A landscape with many valleys, sampled at points; each row gives a point and its height.
From any point a ball rolls to the lowest of the 2 points nearest to it. It stops when none of these is lower. Distance is the straight distance between rows; heights are no part of it.
j560: [ 40   9  -5  -2   6 -20 -19  10  -2 -21  49 -23  -1 -17   2   4 -23   9
  20 -22   2]  height 407
j314: [ 35   9   7  16  -9  -2   2  14  13 -42   9 -28 -16 -32  -4  20 -24   6
  14 -19  -9]  height 194
j473: [-37  -1  23  -3 -10  -5  13  -9   6  27   0  39  11   5  -9 -13 -15 -19
   4  21 -16]  height 527
j853: [-34  -5   0  -3 -27  -2   4  -5  10   9  13  25  -6   9  14 -18 -16 -15
   9   9   4]  height 541
j470: [-18   0 -12  10  -6  19  -5  -9  -3   7 -40  10  -2   4   8   7  23  -6
 -17  20   4]  height 540
j877: [ 32  -3  10 -19  19  24   7   1  22 -26 -23 -50 -12  15   1  15  29  -8
 -21   5 -11]  height 420
j488: [ -2  13   7  23  13  12  15 -19 -16  15 -21  23  15  21  -9  -4  -5   5
 -10  33   5]  height 596
j766: [ 27   1 -14  -6   5   3  -4   9 -14   2 -12 -35   1 -27  25  -5  21   4
   6 -22   5]  height 602
j983: [ 25  -5  23 -18  24  25  18  -5  -8  -4 -37 -35  15  22  -7  -7  30  -9
  -8  11 -23]  height 619
j675: [-10   9  17   8   8   4  15 -14 -16  17 -29  25  22  14 -17  -3   4  -4
  -9  31  -6]  height 580
j931: [  7  11 -27   6 -18   0 -12  20 -13   6  21  -9   3 -25  38  -7   0   0
  16  -4  35]  height 724
j112: [  3   4  -8 -30  13 -10 -27  -3  -2  -2  14 -21   1 -19 -14   1  22  14
   9  -9   2]  height 696
j122: [-15  18  25 -15  31  -5  25 -12  -8  13 -32  15   9   7 -48  10  19 -11
  -1  46 -15]  height 586
j109: [-33  -8   5  10 -24   6  18 -12  12  15   0  33 -14  21   9  -6 -17 -13
   0  26   1]  height 571
j868: [ 45  16   3  -7   2 -13 -14  -4   8 -29  34 -30  -8 -27  -3   4 -14  10
   8 -22  -6]  height 436
j715: [-22   1   1 -12 -20   7   2  -8 -12   1 -26   2   3 -11   6 -14  12  -2
   8   2   2]  height 685
j879: [  5   5  29 -17   4  -7  27 -24  11  -5   2  -4  -5   9 -29  13 -23  13
  12  -7 -13]  height 323
j811: [ 35   0  -2   3   2   9  12  12 -11  -9 -21 -45  -7 -36  32  -4  22   2
   8 -26   3]  height 637
j865: [-28   3   7   7 -13   4  20  -9  10   4  -9  23  -5  21  -2  11 -17   2
   4  17   8]  height 601
j915: [-20  -1  18  -1   7   2   3  -9 -15  21 -33  27  26   2 -13 -13  18 -19
 -18  31 -19]  height 562
j188: [ 20   2  -2  29  -4  11  19 -10 -22   4 -31  -7   8   6  12   5 -10  18
  -9   2   9]  height 643
j223: [  9   7 -20  15  -7  -7 -28  26  -6 -15  12  -8  -3 -27  11   8  -1   2
   6 -19  19]  height 405
j137: [-18   7  -2 -19  -6 -14 -12  -2  -6   0  26   3   0 -13   7  -7  -5   8
  24  -7  17]  height 740
j111: [ -7 -17 -14  37 -23   0  -4  20  27 -12  18  26 -25  18   9  12 -22 -16
 -18  -2  10]  height 227
j870: [ 11  -8   1  -5   0 -11   9   6  -8   1  35  -1  13  12  19 -20 -23  10
  24 -25  -4]  height 371
j38: [  8  11 -28  26 -14 -10 -29  33   3  -3  27   3  -4 -16  21   2 -11  -7
   1 -16  27]  height 441
j716: [ 13  -7   5  -7  21  28   5  10  10 -21 -38 -39  -9  20   1  19  36  -5
 -13   4  -2]  height 497
j572: [ 21   4  -1  22  -7  -8 -10  30   6 -36  20 -15 -12 -22  -1  21 -24   3
  16 -25  -2]  height 258
j779: [-10 -27 -15  24 -13  -2  11  13  31  -2  23  32 -27  30  11   2 -21 -20
 -19   5   3]  height 269
j872: [-30   1  17  -3  -6  -8   2 -11  -8  26 -16  36  15  -6 -11 -14   6 -22
 -12  27 -19]  height 547
j516: [ -6 -10 -12  30 -20 -10  -5  23  11 -16  16  15 -12   6  12  11 -20  -3
  -5 -14   9]  height 168
j876: [  4  -1   6 -31   1  15  13  -3 -11  -4 -27 -31  10 -10   9 -19  27  -4
  15  -8 -10]  height 686
j762: [-17   5  -3  12   3  -4   0 -11  12  11 -12  18 -12   7 -23  28  -4   9
 -16   5   0]  height 390
j997: [ 34   2  -6 -25  17   6 -21   5   4 -19   8 -50  -5 -19   9  -2  32  -5
  -2 -15  -6]  height 530
j561: [-19 -16   8  23   5   3  29  -4  11  16  11  36  -5  42   1  -9 -25  -6
  -8  28  -6]  height 359
j237: [-19   6  23 -14  27  -3  19  -3  -9  10 -37  15  20   6 -29   4  33 -21
  -6  45 -18]  height 606
j591: [ -5 -21  -5  16 -14  -7  11  18  12 -12  16  11 -10  18  12   2 -22   7
   3 -13   4]  height 80
j107: [  9   0  14 -11  23  26  22  -2 -18   1 -44 -20  19  18  -4  -7  30  -5
  -2  26 -13]  height 584
j673: [ 19  -8  -2  -1   1 -20   6  15   2 -14  40  -8   1   8  16  -4 -23  11
  19 -29   2]  height 311
j135: [ -3   9 -15 -16  -1 -11 -25   4  -8   2  23  -8   3 -18   5   1   8  13
  14 -10  19]  height 720
j291: [ 24   3   7  -5   6   8   6 -13  -3 -15 -22 -23  -2  -3 -17  16   6  15
 -13  -5  -8]  height 262
j992: [-26   4   8 -23 -16  -8  -1  -3  -8   7   9   8   8  -9   4 -17  -3   3
  25  -2   6]  height 757
j205: [ 21  -1  18 -27   6  17  19 -14  -9  -8 -36 -34  11   1  -8 -11  22  -1
   1   3 -19]  height 651
j545: [  4   5  -9   7  -7  -5 -11   9  -1 -17   3  -9  -5 -18   1   8  -3   9
   5 -24   9]  height 358
j212: [ -9  -6  -4  12  -2   1 -21  -7 -12  31  -6  24  16   3   4 -18   2  -3
 -19  -7 -10]  height 608
j619: [-16  -7 -21  -2 -20 -10 -11  18  19   0  48  16 -18   4  22  -8 -11 -13
  14   4  29]  height 242
j378: [ 28   4   1  14   5   4  -4   1   3 -28 -18 -18  -8 -15 -20  32  -8  12
 -13  -9  -4]  height 186
j679: [ -9   0  -1   5   8  24   6  -4 -14   9 -42   4  10  11   2  -4  27   0
 -13  20  -5]  height 505
j348: [ -3   2 -30  12 -22   0 -38   1  10  23  27  19 -11  -4  20 -15  -8 -20
  -7   1  26]  height 491
j129: [  4 -18   4 -10   6 -21  10  13  13 -17  41  -3  -6  12   0   1 -22  12
  13 -26  -7]  height 241
j985: [ -5  -7 -14  -6   6  11 -17   6  -9  12 -19 -11  10  -7  20 -16  32  -6
  -8 -10  -4]  height 618
j677: [ -6 -18  10  17   5   1  25  -3   0   9   5  27   8  37   1  -3 -27   8
  -5   5  -8]  height 406
j423: [-11   3 -14 -22   7   5 -27   4 -10  11   2  -9   9 -12  12 -15  35  -5
   2  -3   4]  height 647
j153: [ 12  -9  12 -13   8 -12  -1  -7 -12   6  25  -2  15   6   1 -18 -23  11
  14 -27 -12]  height 417
j392: [ -5   1  13 -16  -5 -10   7 -12   3  -8   8  -3  -6  -4 -16   7 -15  14
  13 -17  -8]  height 230
j403: [-23   5   8  -1  10  -5   3 -14   2  13 -15  19   0   2 -26  14   4   6
 -10   5 -11]  height 423
j140: [-10   2   7  -7  15   4   0 -11   0   6 -31   3   3   8 -27  12  22   3
 -13  13  -8]  height 458
j718: [ -5   9  25  -4  19  -2  40 -16 -10   8 -14  14  10  20 -34   5 -19  10
  12  28  -4]  height 532
j441: [  5   5 -33  23 -27  -6 -32  20   8  11  32  11 -13 -12  30  -9 -15 -19
  -5  -5  32]  height 469
j471: [ 41   8 -17 -14  16   6 -13  14  -8  -5   7 -47   0 -30  25  -6  30   1
   5 -17   8]  height 567
j661: [-13 -10   7  -1 -12  -7  14   1  11 -14  11   8  -8  11   1  10 -19  12
  12 -12   1]  height 197
j171: [-20   0   1 -19   7  -8 -20  -5 -13  25   0  18  23 -10  -9 -15  17 -12
  -1  -1 -16]  height 575
j929: [-13  -5 -16   5 -17  -7 -26   3   0  19  27  17   2  -2  17 -20 -10  -9
   3  -5  13]  height 515
j506: [-11  -4 -20   6 -10  17 -13   3  -6   6 -30   2  -2  -7  19  -5  28  -6
 -17  -3   6]  height 581
j65: [-14  -7   1 -21  19   8 -15  -2   7   5 -26  -5   1  10 -15   9  39  -5
 -15   2 -14]  height 496
j270: [-30 -14  16   0  -9  -8   8  -4   9  28  23  37   8  14   1 -19 -19 -21
   2  10 -18]  height 506
j58: [-33 -11  -1 -11 -23  -6  -3   3  16  20  36  23 -14   7  17 -26 -11 -24
  11  13   5]  height 565
j725: [-26  -1 -10   4 -16 -16  -9  22  21 -18  31  12 -20  -9  -1  19 -12   1
  12 -13  16]  height 244
j376: [-23   7 -18  -1 -21 -13 -19  23   8 -10  32   8 -16 -13  11   3  -9  -3
  18  -1  28]  height 164
j11: [ 39  14   7  18  -5   6   3   2   7 -38  -6 -30 -12 -26  -9  24 -11   6
  -8 -11 -12]  height 114
j342: [ -8   0  -6  -3   5  -3 -24  -6 -11  21   7  10  16  -8  -2 -17   6   2
  -7 -11   0]  height 592
j159: [-14   2  13 -10 -11   5  15 -12 -13  -1 -24   1   9   2  -7  -4  -1   6
   7   1  -5]  height 660
j412: [-11   5   8   5  -9   8  19 -11  -5  -7 -20   7  -1  14  -5   9 -14  13
   6   8   8]  height 632
j850: [ 46   5   0  25  16  16  11   0 -10 -17 -33 -31  -2  -9   2  22   5  11
 -23  -6  -1]  height 695
j331: [-32   1   9 -16  -6 -10 -11  -7  -5  24   1  29  14 -14  -9 -25  10 -17
   2  12 -14]  height 563
j989: [ 34  -2 -10   7   7 -21  -7  30  -3 -15  55 -14   6  -3  17   5 -24  11
  23 -14  12]  height 370
j979: [ 10   2  -3   3   0 -16 -13  14   5 -23  20 -10 -12 -21 -13  14 -14   9
   5 -26   2]  height 312
j167: [ 43  10  -8 -32  12   0 -16  -6  12 -25  26 -49  -9 -31  -2  -2  23   0
  -2  -7  -9]  height 498
j700: [  6  11  -3  31   6  18  19 -12 -20  11 -31   9  12  18   8  -1  -4  13
 -15  24  14]  height 616
j838: [ 41  15   1 -18   1  -5 -13  -7  15 -34  25 -41 -12 -37 -12   7   8   4
   0 -11  -9]  height 468
j381: [  5   8   3   3  17  19  21 -11 -19  -2 -38  -6  10  14  -6   5  19  10
  -7  28   5]  height 543
j796: [ -5  -9  -9  31 -21  13  -9 -13   6  16  -8  33 -11  18  12  -3 -17 -15
 -27  10   4]  height 638
j138: [ -7   5 -31 -10  -7   8 -29   3 -11  23   6  -2   9 -17  27 -19  28 -11
   2   7  18]  height 675
j510: [-12 -14  11  -2  -4  -9   3  -2  -4  21  29  27  16  13   1 -29 -20  -3
   5  -9 -11]  height 479
j515: [ -7  13 -32  -4 -17   3 -26  10 -11  18  13  -6  -1 -25  35 -13  17  -6
  11   6  34]  height 698
j279: [-10  -3  -8  26 -12   3 -14 -15   3  27  -6  30   7  14   2  -5 -11  -8
 -27   1  -4]  height 623
j793: [ 31  -1   1  26   6   6  14  -5 -13  -9 -26 -17   5   2   5  14 -11  22
 -15 -12   4]  height 668
j973: [ 17  -6  14 -11   1 -13  11 -10  13 -19  27 -12  -9   1 -13   8 -27  11
   9 -24 -12]  height 124
j236: [ 32  -1   7 -13   7  17   9  -9   9 -27 -24 -40  -8  -6 -12  14  23   2
 -13  -1 -13]  height 338
j476: [ -3  -9  14  -7   2  -9   3  -7 -11  11   8  13  15   8 -10 -14 -21   5
   7 -15 -16]  height 451
j282: [-22   3  -9  18  -6 -11 -13   0  22  -2  -2  21 -22  -5 -16  31  -5   5
 -12  -7   4]  height 351
j240: [ -2   4  -2 -18 -10   2   4  -1 -11  -3 -19 -19   5 -19  11 -12  13   7
  19 -10   1]  height 714
j372: [ -7  -7   3 -17  15  17  -9   8   5  -6 -31 -24  -4  13   3   8  38  -5
 -11   0  -7]  height 542
j657: [  3  -4  15  15  20  -5  32 -10   3  -1   6  14   2  38 -19   9 -30  19
   3   8  -4]  height 456
j856: [ -5  -4  -4 -31  17   3 -24   4  -6   1  -6 -23   6 -11  -5  -7  34   4
   1  -8  -5]  height 672
j208: [  7  14  21   8  28  -4  32 -19  -6   6   2   8   4  27 -32  10 -22  20
   5  22   3]  height 499
j854: [-14  22  25 -10  24  -9  37 -15 -11  16 -18  20  11   9 -41   7  -3  -4
   7  41 -10]  height 564
j840: [-11 -26  -8  28  -2   3  19  -2  27  13  16  35 -20  45   8   1 -20 -12
 -19  24  -3]  height 315
j822: [-23   0  -8   2  -4 -19 -15   9  21  -4  17  12 -22 -11 -17  26  -7   7
   6 -19   5]  height 305

For each start below, name the point where the ball stops.
j372: j376
j122: j591
j188: j872
j137: j679
j476: j973
j240: j853
j561: j591
j471: j973
j515: j679
j876: j679
j992: j853
j279: j872
j931: j11
j348: j11
